Each row is a point on a tangle of strands that fork, close into loops and nearly touch. The rows are in no order.
In the rows, 128 means zero.
Two points are linked if the straight distance between their rows is under 187. Some points are linked to none.
K_892: [122  49 131 143 177 145 160 109 145 134 100 132  70 164 143 150 153 153
 167  73 153 124  88 131 111 146 127 176 120 184 155 150 173 146 119  80
 134  85 155 127 194 172 146  74 174 156 163 139 122 199 134 141 160 187
 118 175 108 115  92 153 161 130 138]
K_626: [100 118 121 117 133 104 114 125 115 112 123 127 124 132 129  96 122 159
 111 142 106 154 116 126 142 118 121 113  93 126 137 141  95  76  44 133
 120 165 146 145  66 106 127 121 140 108 118  71 136 111 130 140  93 147
 146 118 129 124 146  98 118 149 152]
K_150: [128 146  77 115 112 131 150  96 173 114 157 126 101 118 116 130 130 140
 158 128 150 109 139 149 133 115 124 112 124 115 111 145 148 135 149  97
 114 144 103 132 118  97 130 147 114 127 129 127 125 123 131 110 149 126
 127 106 136 131 140 127 134  94 102]
K_351: [139 170  92 158  83 182 120 102 129 159 158 140  99 133 151 120 130 125
 156 165 148  61  92 123 101 147 139 124 135  74  78 146 177 161 142 143
 129 161 115 125 130  75 136 199 118 155 118 121  99  70 131 104 133 154
 159   4 152 191 172 101 114  65  94]
K_633: [138 132  93 104 118 134 151  86 121 180 150 163 170 105  94 107 116 142
 125 148 135  97 119 117 117 110 115 157 129  89 129  96 131 106 115 142
 121 140 117 117  59 130 157 141  86 115 154 145 124 128 139 112 167  98
 101 122 161 119 164 158 129 100 130]
K_524: [122  92 193 126 174 158  90 178 104 116 112 130 138 133 134 147 129 101
  98 122  93 150 156 134 165 142 129 132 147 176 130  80  57 155 128 156
 110  88 137 141 195 153 145 124 153 160  78 173 159 119 105 153 114 101
 142 155 136 105 119  98 125 197 145]
K_73: [136  96 149 145 123 127 152 110 144  74 115 105  96 115 164 131 148 110
 149  97 182 130 142 139 140 143 140 110 129 122 139 121 136 123 168  93
 116 124 143 156 186 169 126 135 152 132 125 100 116 147 126 130 115 114
 144 120 130 123  86  99 157 134 105]
K_414: [175  85 196 182 143 109 127 129 109  99 132  86 136 106 200 149 180 120
 106 115 146 139 181 102 157 143 137 119 127 116 161 126 107  85 176 147
 137  89  99 122 175 153 136 125 156 113 131 131 108 108 148 122 118 109
 115 132 127 174 102 124 155 133 149]
K_883: [103  74  93 155 124 141 150 105 157 147 106 155 101 136 115 117 128 157
 157  99 173 150 115 139 121 167 132 158  80 168 169 154 171  99 102  69
 167 135 139 127 158 143 130 130 127 126 163 103  82 191 146 170 154 136
 118 163 120 122 122 133 165 127 120]
K_342: [140  94 125 113 116 123 144 136 128 187 114 180 161 137 105 138  77 126
  98 136 117 118 153 135 111  91 100 179 119 138 139  96 101  86 114 139
  98 113 129  98  90 155 154 128  75 106 144 143 128 156 141 116 182  94
  78 163 145 113 165 140 111 144 143]
K_553: [112 206  70 107 145 126 122 135 125 153 131 161 162 136  90 106 131 121
 108 133  84  95  70 102  80 122 136  97 127  80  86 144 184 171 147 140
 120 167 183 156  82  78 120 109 114 157 167 130 141 124 129 104  95 144
 141  82 145 118 106 157 111  64 103]
K_878: [173  71 194 148 134 150 151 136 117 156 116 102 134 141 160 124 134 114
 111 104 160 136 107 156 135 154 154 132 188 133 132 106 106 145 159 146
 157 109 162 135 192 204 160 132 114 129 112 144 134  94 128 150 125 101
 128 157 160 112 109 147 153 140 134]
K_526: [134 144  69 101 144 149 141 138 147 164 112 175 140 149  78 121  86 130
 112 110  96 137 116 124 122  80 110 157 147 131 102  97 141 167 107 146
 129 160 159 144  82 159 132  93 112 123 128 160 175 156 120 105 162  99
  97 136 168 105 126 175 111 144 107]
K_960: [153 125 177 104 125 115 103 104 137 138 152 136 107 132 125 124  38 150
 166 145  93  77 117 178 133  99 115 125 163 156 113 132  92 105 109 143
  94 109 139 126 109 133 155 161  86 105 124  93 163 131 107 137 100 138
 124 132 101 149 129 124 100 147  82]
K_63: [107  97 163 166 139 112 110 133 130  87 155 117  88 132 160 129 132 151
 117 121 126 167 156 122 172 151 132 114  95 149 165 142  70  66  59 120
 115 123 117 141 104 160 119  94 150  97 105  61 142 130 127 147 111 150
 134 146 145 122 135 115 117 174 166]
K_140: [146 181 136 106  95 146 104 139 120  98 123 143 155 119  74 122 112  82
 111 147  83 127 159  88 166 135 124 122 156 107 100  78  96 174 154 184
  85 105 126 138 113  94  83 133 148 145  95 158 136 117 113 116 137  93
 105  99 130 110 132 153 105 175 131]
K_293: [151  87 114 208 126 111 121 104 149 126 149 126  97  97 193 140 174 137
 180 125 183 121 136  90 135 139 138 155  74 110 166 153 160 101 149 105
 164 124  92  79 158 101 138 124 119 136 172 120  57 154 154 129 141 122
 125 117 110 146 141  78 172  81 139]
K_535: [ 73 163 141  76 154 119  99 101 143 108 133 115 106 103  89  93 107 126
 106 159  59 131 118 136 153 103  97 103 135 140 102 126 135 168  76 137
 105 134 113 167 114 111 120 134 134 180 120 123 200 111  52 115 111 124
 151 128 112  74  94 118  87 180 130]
K_112: [135 207 104 124 114 143 133 185 127 154 121 125 173 144 134 105 101  86
 141 110 146 139  52 131  76 155 160 133 157  90  93 147 138 192 147  97
 158 172 169 116 132  87 118  63  94 108 131 137 117 107 113 122 124 102
 126 139 139 173 122 194 106 102 110]
K_403: [154 185 128 111  98 139 127  98 114 111 145 121 120 143  93 144  84 135
 134 179 104  40 131 133 107 121 126 129 144 104  98 115 123 122 130 147
  88 130 105 118  93  73 141 212 101 116 139 150 130 101 128 130 109 161
 128  61 109 179 165 107  97  98  85]
K_969: [132 149 104 124 100 130 152 159 137 136  99 133 159 128 130 122 113 100
 125 115 180 151  88 132  86 174 154 134 133 120 127 139 140 146 144  89
 180 161 157 120 156 118 121 105  98 102 126 148 111 124 138 167 103  99
 126 146 150 157 119 157 128  96 120]
K_123: [118 104 129 126 141 146 137  95 129 148 117 148 107 148 129 115  83 152
 138  97 141 110 120 172 145 129 142 147 143 149 154 145 105  96 119 121
 127 112 159 124 122 143 138 190 137 129 127  84 114 167 129 154 145 131
 141 121 111 114 120 117 159 154 118]
K_154: [ 81 102  79 107 157  90 115 129 138 136 117 126 107 108 111  95 134 152
 141 135 146 149  84 110 136  93 138 105 126 117 121 144 172 156  87 100
 153 189 149 170  95 111 142  78 120 141  95 106 134 108 140 108 107 154
 156 133 141 138 104 110 146 106 122]
K_838: [ 81 148 139  98 163  99  93 110 142 134 101 147 152  87 122 107 115 141
 138 107  84 133 111 148 133 114 117 115 128 127 131 140 122 121 100  95
 135 130 141 160 129 103 110 103 127 158 123 110 170 157  74 122 119 120
 162 157 107  82 108 128 119 164 151]
K_129: [124 157 109 100 160 145 127 119 157 157 114 143 143 141  87  85  76 121
 115 122  23 118  89 131 118  81 106 129 164 125  72 113 158 171 108 151
 144 149 138 152  78 151 117 100 109 131 139 149 195 146  92 110  96  96
 112 135 145  73 100 166 120 156 106]
K_23: [109 135 144 117 144 109 111  93 159  82 113 123 130 108 144 150 157 146
 106 132  79 130 162 121 136 149 112 140  92 122 159 150  91  92 130  96
  79  78 107 116 119  89 110 128 156 127 127 105 115 184  96 100 154 141
  97 137  80  76 152 127 112 149 168]
K_287: [126 113  97 130 134 104 141 105 158 118 152 126 122  76 171 133 168 141
 146 108 158 135 136 129 131 134 121 127  62 120 141 147 170  77 133 101
 139 134 114 124 122 114 128 115 128 123 156  90 107 155 147 110 137 133
 115 131 121 118 132 111 147  82 138]
K_973: [123 189  75  92 125 154 153 148 143 143 109 121 119 187  89 122  96 107
 105 141  83 141  90 125  86 142 148 104 200 123  96 154 139 190 123 119
 160 168 105 140 106 112 123  90 113 115 128 189 170  94 111 115 132 125
 128 127 126 120 130 165 108 118 113]
K_705: [145 201 138  92  80 131 115 112 108  89 125 106 146  97 129 114 139  90
 126 158 115 121 123  98 116 145 114  79 157  67 104 115 147 173 151 164
  81 152 114 130 115  85  73 137 148 156 106 154 126  78 114 109 120 102
 135  74 136 111 149 139 104 125 130]
K_931: [119 121 169 114 120 153 144 159  92  69 123  88 134 138 178 136 168 109
  88 118 165 174 132 115 113 177 140  85 122 137 170 145  93 101 120 121
 161 120  91 146 183 165 122 137 160 111 104 122 126  98 119 104 105 122
 138 141 109  79 138  96 150 139 174]
K_509: [146 122 110 123 113 100 123 159 115 137 109 123 179 120 104 101 102 120
 112 138 108 159 136 101 117 104 139 111 123 126 124 117 105 120 115 135
 132 161 142 117 117  80  98  86 115 122 116 150 154 121 132 144  94  90
 110 131 147 100 135 159 111 120 164]
K_453: [188 128 136 137 101 134 158 114 154 154 155 150 181  82 148 140 139 113
 159 123 152 110 132 128 117 133 132 153 127  81 137 125 135 106 210 116
 111  99 136  86 136 123 130 145 118 125 166 125  87 159 146 123 187  90
  70 146 120 117 140 167 125 101 107]
K_701: [156 121 175 173 129  78 115 153  95  86 153  92 118 115 154 183 172 115
 104 163 149 157 190  79 168 147 138 126  82 110 154 111  91 104 156 154
 108  62  80 112 140 135 118 130 153 102 111 152 101  91 169 121 124 133
 100 134 114 186 137 103 109 127 176]
K_102: [144 157 169 123 105 150 139 159  56  84 128  95 163 117 175 152 166 120
  72 164 149 149 119 119 121 180 146 106 104 100 148 155  96  95 129 159
 148 116  99 104 163 145 122 162 145  92  99 126 110  71 145  95  89 110
 137 103 127 137 164  81 128 113 180]
K_213: [119  65 196 161 146 143  99 150  98  94  87 123 140 130 120 151 122 109
 117 108  79 154 144 151 166 123 118 135 116 179 135  87  78 108 112 156
 104  86 184 146 190 160 129 137 165 151  83 100 183 142 115 170  90  96
 128 141 134 107 107 122 104 194 159]
K_413: [130 125 137 147 112  98 128  83 126 106 175 113 107  60 186 104 147 151
 131 132 143 115  92 148 144 153 134 124  59  72 156 142 159  76 111 112
 163 125 113 118 106 123 155 160 134 132 151  46  98 114 144 104 108 138
 118 102 138 155 136  63 138  89 134]
K_911: [155 113 160 222 134 126 109 142 111 168 162 128 122 109 199 137 153 117
 167 150 191 105 162 106 143 121 148 152 101 137 147 160 152 130 155 123
 168 106  91  83 169 104 144 130  99 142 148 155  37 124 146 163 152 111
 138 163 124 182 113  99 174  96 140]
K_979: [114 205  83  96 105 164 159 122 136 145 141  93 109 161  95 106 125 106
 119 166 120 114  95 126  65 138 142  97 202  80  80 158 157 174 125 124
 137 180 100 129  93 105 117 113 103 128 145 159 137  55 103 115 153 122
 129 102 137 143 160 154 110  92 114]
K_58: [159 101 193 145 120 137 151 101 132 169 127 115 139 110 161 100 108 141
 159 128 160  83  91 167 122 151 146 144 180 122 125 142 118 130 164 140
 153 102 145 110 171 157 176 150  91 116 120 119 107 114 110 157 114  97
 115 162 143 141 120 126 162 127  89]
K_64: [105  69 119 154 143 133 170 100 161 164 102 151  75 171 123 134 150 165
 184 102 176 124  94 131  89 162 118 188  92 175 158 160 216 124 116  62
 136  95 155 107 188 147 163  96 136 155 177 115  68 198 123 163 174 169
  94 189  89 126 103 152 158 111 108]
K_254: [ 83 156 100 104 138 130 135 162 101  79 107 137 122 122  93 110 200 112
  90 128 130 197 137 105 156 136 118  79 108 120 125 110 159 170 109 140
 165 156 109 161 137 137  99  81 191 137  90 130 155  96 138  96 117 165
 162 109 123 110  92 122 103 119 123]
K_943: [140  73 184 166 114 107 131 121 170  81 133 106  96 147 139 173 140 122
 134 109 110 123 209 121 130 127  98 166  91 179 139 110  74  80 118 107
  83 103 146 104 160 179 125  91 126 121 169  96 141 155 101 180 115 129
 108 195 112 133 138 135  82 182 138]
K_498: [134 186 162  90  85 113 144 113 141 107 103 121 173  94 112 129 122 119
 124 139 115  87 119 154 125 121 126 128 151  49 118 114 132 146 189 120
  79 135 119 124 124 145 109 132 132 130 116 116 145 139  98 103 138  87
 103 151 126 116 142 156  95 140 115]
K_197: [160 158 163 113 106 133  96 139  94 144 129 151 170 117  87 100 103 119
 123 164  68 117 156  52 148 116 155 124 174 102  95  73 106 171 128 210
  94 115 136 129  64  87  77 110 135 129  98 163 119  94 110 112 121 120
 106  89 142 154 141 172 105 177 159]
K_67: [128 123 171 164 159  96 110 152 114 143 121 157 153  99 132 185 114 117
 118 137 118 130 202 131 140 102 116 149  73 149 155  91  98  82 163 155
  72  60 159 123 142 152 136 156 115 117 133 117 128 166 175 134 141 131
 109 168  93 158 120 120 110 144 126]
K_781: [151 137 113 122 100 112 112  99 113 129 125 137 157 123 118  84  90 147
 126 151 125 106 101 120 120 107 141  99 112 105 123 128 141 107 111 164
 117 178 147 113  95  86 113 181 111 135 138  90 121 128 163 142  65 136
 132  68 128 133 143  98 140  79 102]
K_886: [ 79 162 104  93 151 120 101 109 132 105 117 129 142 110 124 134 147 152
  73 106  92 153 133 147 139 139 104 128  97 144 141 158 132 105  95  98
 132 109 123 157 102 110 104 146 150 129 128 107 150 163  91 104 145 146
 145 126 113  72 121 131 134 140 173]
K_925: [104 179  52 144 117 150 136 110 144 135 151 144 108 124 133 140 183 139
 154 121 168 114 105 141 119 151 130 118 149 110 115 181 187 173 154  92
 140 119 112 145 126  87 141 129 128 159 107 146 124 106 124  91 178 151
 134  87 142 139 121 134 154  67 111]
K_558: [122  83 133 161 161 104 110 118 119 194 164 139 114 122 167 148  98 138
 129 147 151 133 152 143 124 106 133 176  92 157 151 126 106  78 110 151
 155  85 100  86 118 129 171 147  94 118 158 130 103 132 154 144 168 137
 131 159 123 165 139  95 137  93 150]
K_687: [143 111 153 132 140 114 128 124 115 130 121 136 158  97 144 147 126 132
 128 133 149 119 149 136 154 118 137 153  91 112 146  77 110  86 163 154
 101  76 159 123 139 160 155 153 124 109 124 112 116 145 162 132 125 116
 131 128 133 157 124 117 125 118 109]
K_292: [120 198  74 101 135 144 135 156 130 176 115 171 188 140 110 108 112 117
 122 116 125 122  44 113  72 133 147 131 147  87  89 131 151 168 147 128
 142 165 174 134  91 108 140  72 108 115 135 119 132 128 147 103 111 124
 130 123 136 166 135 177 115  83  87]
K_680: [108 109  76 150 117 142 140 113 124 156 125 157 140 143 104 111  97 149
 113  99 142 159 109 150 126 157 137 134  97 158 170 157 149  70  99 109
 172 160 146 120 116 144 128 164 126 106 145  89  99 164 166 176 126 133
 126 122 124 137 145 126 157 124 123]
K_506: [144 130 136 113 110 134 164  79 144 154 148 147 173  79 113  95 117 140
 149 145 160  81  89 153 115 115 135 154 110  85 130 115 150 108 152 121
 131 133 146 119 121 141 148 151  81 128 159  83 107 155 138 131 144  87
  90 142 143 124 144 146 139  89  91]
K_851: [119 133 141 109 163 167 100 153 130 124  96 132 129 146 137 133  97 111
 139 122 110 124 138 137 159 136 135 130 170 148 107 105 107 176 127 149
 104  97 127 140 166 113 138 132 146 162  82 177 140 134 106 139 105 131
 176 109 115 105 106 102 149 188 108]
K_923: [153 118 154 102 139 136 120 124 179 104 108 132 141 127 137 165 137 137
 107 138  59 102 174 107 146 133 116 155 143 143 153 145  75 107 156 128
  85  78 112  80 132 128 113 133 142  98 135 115 116 176 105  94 148 128
  59 165  52 113 145 139 101 166 140]
K_743: [132 163 122  78 144 158 127 139 138 127 118 104 151 151  99 109  96 100
 106 126  58 147  79 134 114 137 119 111 187 126  90 123 141 177 117 148
 155 150 115 144 115 140  94  99 126 149 120 165 186 103  86 118  95 103
 118 136 126  57 116 146 126 149 117]
K_894: [171 105 179 160 128 140 165 162 129 111 147  80 129 183 173 179 169 101
 104 101 178 121 190 126 116 150 128 150 139 171 124 136  84 136 165 132
 152 100  96  99 194 178 129 115 126 121 164 192  94 120 122 150 144 125
 143 185 123 146 125 129 124 140 136]
K_956: [127 126 145 108 111 112 105 149  95 102 100 106 157 139 118 110 127 146
  96 168 111 140 121 118 125 131 126 108 121 119 124 114  96  98  91 190
 122 150 148 110 104 109 116 148 126 126 110  86 153  94 156 152  26 141
 142 104 135 125 137  96 103 117 133]
K_598: [151 120 159 103 132 106 109 123 155 123 139 140 136 101 119 146  75 144
 154 136  70  98 152 125 146  89 120 126 139 139 149 126  75 105 127 132
  72  95 117 128  91 116 135 148 111  88 127 117 151 154 119 118 133 112
  88 151  91 127 139 125 111 160 100]
K_813: [136  93 174 166 109 113 123 135 148  88 150 116 115 135 174 147 152 147
 129  94 121 165 162 125 125 179 129 132  91 179 150 143  74  63  90  91
 133 120 144 138 153 182 124  82 139 109 146  75 135 133 115 169 100 132
 128 177 137 135 125 146 111 185 163]
K_881: [127 130 119 140  95 115 115  89  93 109 120 123 133  80 145  82 138 155
 105 134 138 114  84 136 137 142 120 108  89  71 153 140 158  89  92 148
 153 164 118 116  95 105 137 186 128 118 122  72 108 120 152 119  65 153
 133  65 149 135 155  74 136  86 146]
K_439: [150 145 153 119 106  94  96 118  96 157 135 154 158  93  98 108 113 133
 173 159 108 106 154  80 137  85 134 122 178  76 123 106 131 144 163 164
  95 137 128 142  79  79  94 145 113 117 110 147 115 116 160 117 108 127
 119  67 125 157 146 140 140 135 121]
K_496: [ 76 158  71 102 154  99 119 119 155 122 140 155 118 127  82 103  99 153
 108 121  73 114 115 152 138  50 106 118  98 134 106 144 157 147 109 103
 123 180 131 188  62 120 127 142 126 135 162  90 172 143  98 106 141 134
 149 113 132  99  95 143 119 122 114]
K_989: [182 115 185 155 128 114 155 121 129 127 129 120 165  83 190 156 151 118
 142 110 147 117 165 115 148 134 143 147 135  97 154 137 122  92 214 132
 118  80 134 109 163 151 132 146 142 109 152 114  85 148 152 119 148 102
  93 148 118 155 115 140 139 125 135]
K_485: [108  77  91 122 173 153 115 136 111 169 103 164 102 149 145 134 121 158
 136 115 148 153  89 133 131 103 133 156 126 162 132 114 133 125  86 141
 152 116 140 129 112 156 163 116 118 113 102 143 150 139 153 124 153 146
 145 129 162 157 105 126 147 128 123]
K_976: [141 113 107 183 106 136  96 149 111 171 111 142 167 133 132 110 112 101
 144 104 205 142 153 113 143 142 161 146 118 146 148 119 137 135 152 156
 134 127 157 111 136 119 121 129 117 141 117 148  75 130 152 150 143 113
 163 119 154 143 114 137 162 100 132]
K_408: [ 92 136  90 120 126 133 134 126 139 101 130 111 102 110 123 135 167 125
 118 118 170 151  81 165 138 146 133 105 135 139 128 161 210 158 157 105
 178 119 109 174 130 138 124 115 152 150 119 116 154 122 125  86 155 170
 133 121 129 126  73 113 164  85 124]
K_109: [ 96 153 148  94 140 142 131 128 152  83 138 113  92 109 112 130 111 107
 163 128  90 123 132 146 145 121 108  85 144 136  97 125 124 181 132 107
 107 137 102 157 162 122 115 141 144 174  96 129 158 128  81  99 108 128
 169 117  89  83 107  93 131 188  81]
K_113: [111 130  55 129 137 150 137 135 128 172 132 171 130 162  89 135 125 132
 162 105 136 144  89 112 127 105 130 151 150 161  97 132 149 176 116 131
 132 131 156 147 101 133 150  63 115 123  97 153 144 139 148 111 168 127
 124 134 166 129 109 180 140 141  94]
K_594: [138 174  84 126  90 165 129 117 135 134 175 116  79 143 118 124 167 121
 150 152 146 102 119 106 105 121 145 102 156  73  82 123 180 185 120 146
 113 177 101 150  90  92 117 174 146 152  99 120 123  61 126  93 150 153
 152  16 141 158 166 115 109  89 109]
K_450: [115 113 144 154 154  96  94 141 115 162 168 160 126 119 118 159  92 130
 120 143  97 135 180 153 115  85  92 148  72 154 157 119 109  48 112 155
  81 103 120  99  85 116 139 165 101 115 161 101 127 150 187 145 153 129
 123 146  93 152 158  87 117 114 133]
K_699: [126  98 113 137 116 128 101 110 120 106 114 112  87 142 136 139 142 146
 145 113 157 147 158 106 165 115 134 117 129 142 159 129 114 129 103 110
 135 139  69 116 113 127  99 121 156 106 106 141 116 130 141 115 131 146
 149 114 138 123 145  95 179 150 173]
K_302: [132  82 165 139 116 157 200 125 131 119 126  79  99 150 139 127 169 100
 127  97 198 167 114 132  92 189 135 121 181 145 170 130 145 145 142  83
 173 125 123 153 217 205 145 120 157 136 144 141 122 114 127 132 158 139
 126 168 107  74 118 142 141 127 143]
K_511: [128 151 125  95 110 138 136 163 145 102 100 108 166 141 111 113 118  98
  97 113 143 200  79 132  83 168 136  99 159 126 116 119 164 160 124 131
 173 159 144 141 143 131  89  99 135 147 108 144 164  98 126 157  83 120
 119 133 125 102 107 157 112 108 111]
K_241: [165 127 141 141 103 126 117 173  99  93 163  83 116 121 187 156 168 110
 114 154 162 141 150 104 137 159 151 108 114 100 137 144  84 116 120 130
 135 112  78  97 149  98 111 131 140 103 112 162  98  54 144 116 124 122
 123 106 124 163 156 101 112 102 167]
K_441: [ 64 182  65 116 166  95 120 134 126 144 125 158 111 123  59 125 152 130
  87 140  59 115 146 108 144  49  99  98 102 109  88 125 167 161 121 108
 111 178 135 190  82  90 131 123 139 164 158 140 163 141 103 106 153 134
 158  91 141 109 116 140 113 120 143]
K_200: [111  85 128 114 140 131 111 144 126  93  98 134 117 115 109 138 141 122
 121 113  96 160 130 126 161 114 120 125  78 176 125  81  98 103  92 130
 123 124 154 144 165 150 101  90 168 143 103 116 192 149 118 147 117 104
 129 157 154  89 115 128  86 180 147]
K_726: [130  75 152 149 145 137 143 121 148 132 116 121  96 162 149 125 112 139
 169  74 102 117 149 167 148 145 114 141 141 176 160 146 100  97 134  94
 111  98 162 112 171 142 123 149 175 147 140 105 105 195 117 155 148 151
 127 172  98  76 120 142 157 178 120]
K_564: [ 73 175  91  87 149 104 136 108 146 132 159 111 101 136  95  99 140 163
  95 159 104  92  99 164 112  78 110 109 141 117  99 175 189 156 120 121
 146 170  95 185  44 127 164 165  83 139 160 112 163 104  80 103 152 155
 144 115 133 137 101 133 138  95 118]
K_12: [147 133 148 152 110  98 137 161 138 148 146 118 136 138 140 160 104 110
 175 143 150 102 190 148 139 108 119 136 137 148 125 125 101 132 178 118
 104 100 115  90 143 101 134 139  94 114 126 177  88 137 131 164 139  99
 124 176 124 164 137 133 121 131 101]
K_303: [124  81 178 121 135 151 154 161 103  82 123  81 115 153 147 142 155  98
 103 102 165 195 122 119 109 185 132  99 164 181 162 124 115 127 111  99
 161 133 118 170 199 193 135 112 158 116 112 132 160 118 118 129 112 134
 122 164 108  44 127 119 143 160 159]
K_317: [131  96  99 123 129 139 118 131 125 138 106 150 120 165 111 141 137 158
 154 107 153 118 174 116 152 116 118 146 155 167 140 126  99 149 129 127
 132 126  99  95 131 128  99 108 149 113 124 180 123 155 139 128 154 142
 137 147 140 122 151 131 163 165 137]
K_507: [ 91 192  48 131 148 117 114 131 113 153 140 154 140 133  88 125 154 115
  82 122  82 121 120  96 110 120 131  91 111  87 107 134 184 162 144 123
 124 172 155 181  70  84 126 111 131 147 157 180 137 119 120  95 166 172
 149  57 158 117 127 170 109  64 147]
K_624: [ 99 123 108  80 154 100 130  75 137 139 128 128 105 114 111  71 130 176
 136 167 145  95  60 143 106  69 117 135 149 100  98 136 175 150  76 146
 145 168 124 163  68 130 146 127 105 137 136 103 138 114 107  97 103 174
 144 102 164 128 114 121 143 109 103]
K_720: [103 109  94 101 158 129 119 145 100  93 105 152 117 123  86 113 185 128
  96 114  88 185 116 121 172 108 111 114  73 164 114  92 116 146  75 142
 163 135 141 141 138 144 111  68 169 131  94 133 181 123 123 114 120 137
 139 137 152 106  91 130  87 165 129]
K_641: [114  76 104 121 147 137 138 120 131 205 132 163 111 149 148 143 101 157
 116 125 158 135 114 143  95 114 124 183 108 164 154 124 107  74 110 127
 147 103 120  87 132 167 173 116  68 111 144 143 119 152 138 138 178 124
 111 165 149 148 143 134 124 123 145]
K_949: [138 205 101  92  89 131 139 129 111 142 126 108 152 139 121 106 116 112
 110 165 120 101 105 107  93 148 155 103 155  65  91 140 127 150 147 126
 105 192 127  99 106  90 110 134 109 132 144 141 124  67 124 131 126 108
 132 101 158 148 176 143  99 107 127]
K_589: [171 119 171 158 103 178 181 164 122 126 120  86 137 161 151 120 150  84
 137 106 197 162 102 141 111 178 153 119 209 134 127 122 125 181 181 117
 171 135 138 131 201 182 128 130 143 122 114 147 113 103 122 148 143 101
 116 153 138 108 115 163 159 145 129]
K_820: [138 105 148 154 111  90 120 163 158 109 120 113 133 143 120 161  98 112
 133 121 124 130 185 153 133 118  96 134 111 183 124 113  80 103 128 102
 102 135 150 104 159 133 133 111 112 115 121 131 134 140 127 191 102  99
 123 186 132 143 143 119 101 158 127]
K_36: [138 135 129 125 103 127 125 161 121 103 116 115 164 142 109 144 112 119
 104 148 127 155 158 136 132 126 145 111 123 138 116 110  77 116 126 162
 113 141 149 105 124 118 120 132 130 125  93 131 131  93 149 162  83  97
 138 134 138 133 142 111 111 134 142]
K_603: [129  47 161 142 169 137 154 131 158 159 106 123  73 170 158 135 144 145
 168  74 103 113 134 138 113 144 100 182 127 182 143 135 117 102 134  99
 103  97 189 100 192 185 152  91 161 150 171 110  97 206 104 149 149 172
 137 181  95 112 104 153 148 175 123]
K_880: [134 153  83 132 122 146 123  98 120 168 168 138  93 164 115 138 101 137
 143 163 135  66 131 137 119 111 126 138 128 105  87 114 139 118 118 140
 122 140 115 115  85  86 169 215 103 136 124 134  97 104 156 133 123 161
 155  37 130 179 163  82 110  64  99]
K_435: [155 145 175 215 121 107 118 158 106 163 153 112 166 100 172 153 124  89
 142 135 176 110 197 142 140 109 120 129 127 123 149 154 142 144 171 129
 130  91 107  86 158 104 118 155  94 127 137 187  43 128 143 170 152 107
 144 180 116 177 117 139 134 116 132]
K_238: [154 155 161  80 116 124 107 101 107 111 147 125 108 138  84 123  66 143
 150 170  83  70 119 131 114  85 126 125 150 136  95 112  99 139 112 161
  88 143 121 131  94 108 122 187 105  99 143 106 148 124 127 128  72 161
 140  75  83 156 143 111 105 142  79]
K_206: [102 101  93 131 150 121 138 141 118  69 128 128  72 128 119 130 192 131
 121 100 144 199 111 144 172 146 114  94  98 141 134 110 196 147 105 121
 180 125  95 166 118 154 127  75 185 135 117 113 169 120 145  76 139 180
 143 117 140 122  80 110 145  98 128]
K_753: [121 132 144 126  98 105  91 105 115 105 116 112 117  95 126 125 119 141
 144 164 123 122 155  97 151 115 140 112 158  87 150 131 116 121 125 142
 105 123  90 128  89  92 100 156 134 122  84 142 106 112 144 121 112 122
 137  72 116 142 153  95 160 155 155]
K_245: [142  81 117 136 136 142 125 146 131 130 119 126 109 195 140 161 143 154
 145  95 166 129 166 118 124 144 131 160 107 189 131 140  97 131 123 124
 143  92 104  82 166 159 129  88 150 112 162 175 113 153 138 149 134 163
 133 179 120 161 138 113 145 132 141]

A fork is a point with three links, a tip a point with one. Leave the first point through the second and follow the links. Name the first fork or tip that comes.
K_317, K_699: K_743
K_112, K_292: K_154
K_206, K_254: K_594
K_23, K_886: K_287
K_979, K_949: K_894
K_414, K_701: K_58
K_58, K_878: K_989

How many points has the smallest loop of links through each point below? Write - if it is on no loop.
K_453: 10
K_413: 11
K_883: 7
K_813: 7
K_753: -
K_408: -
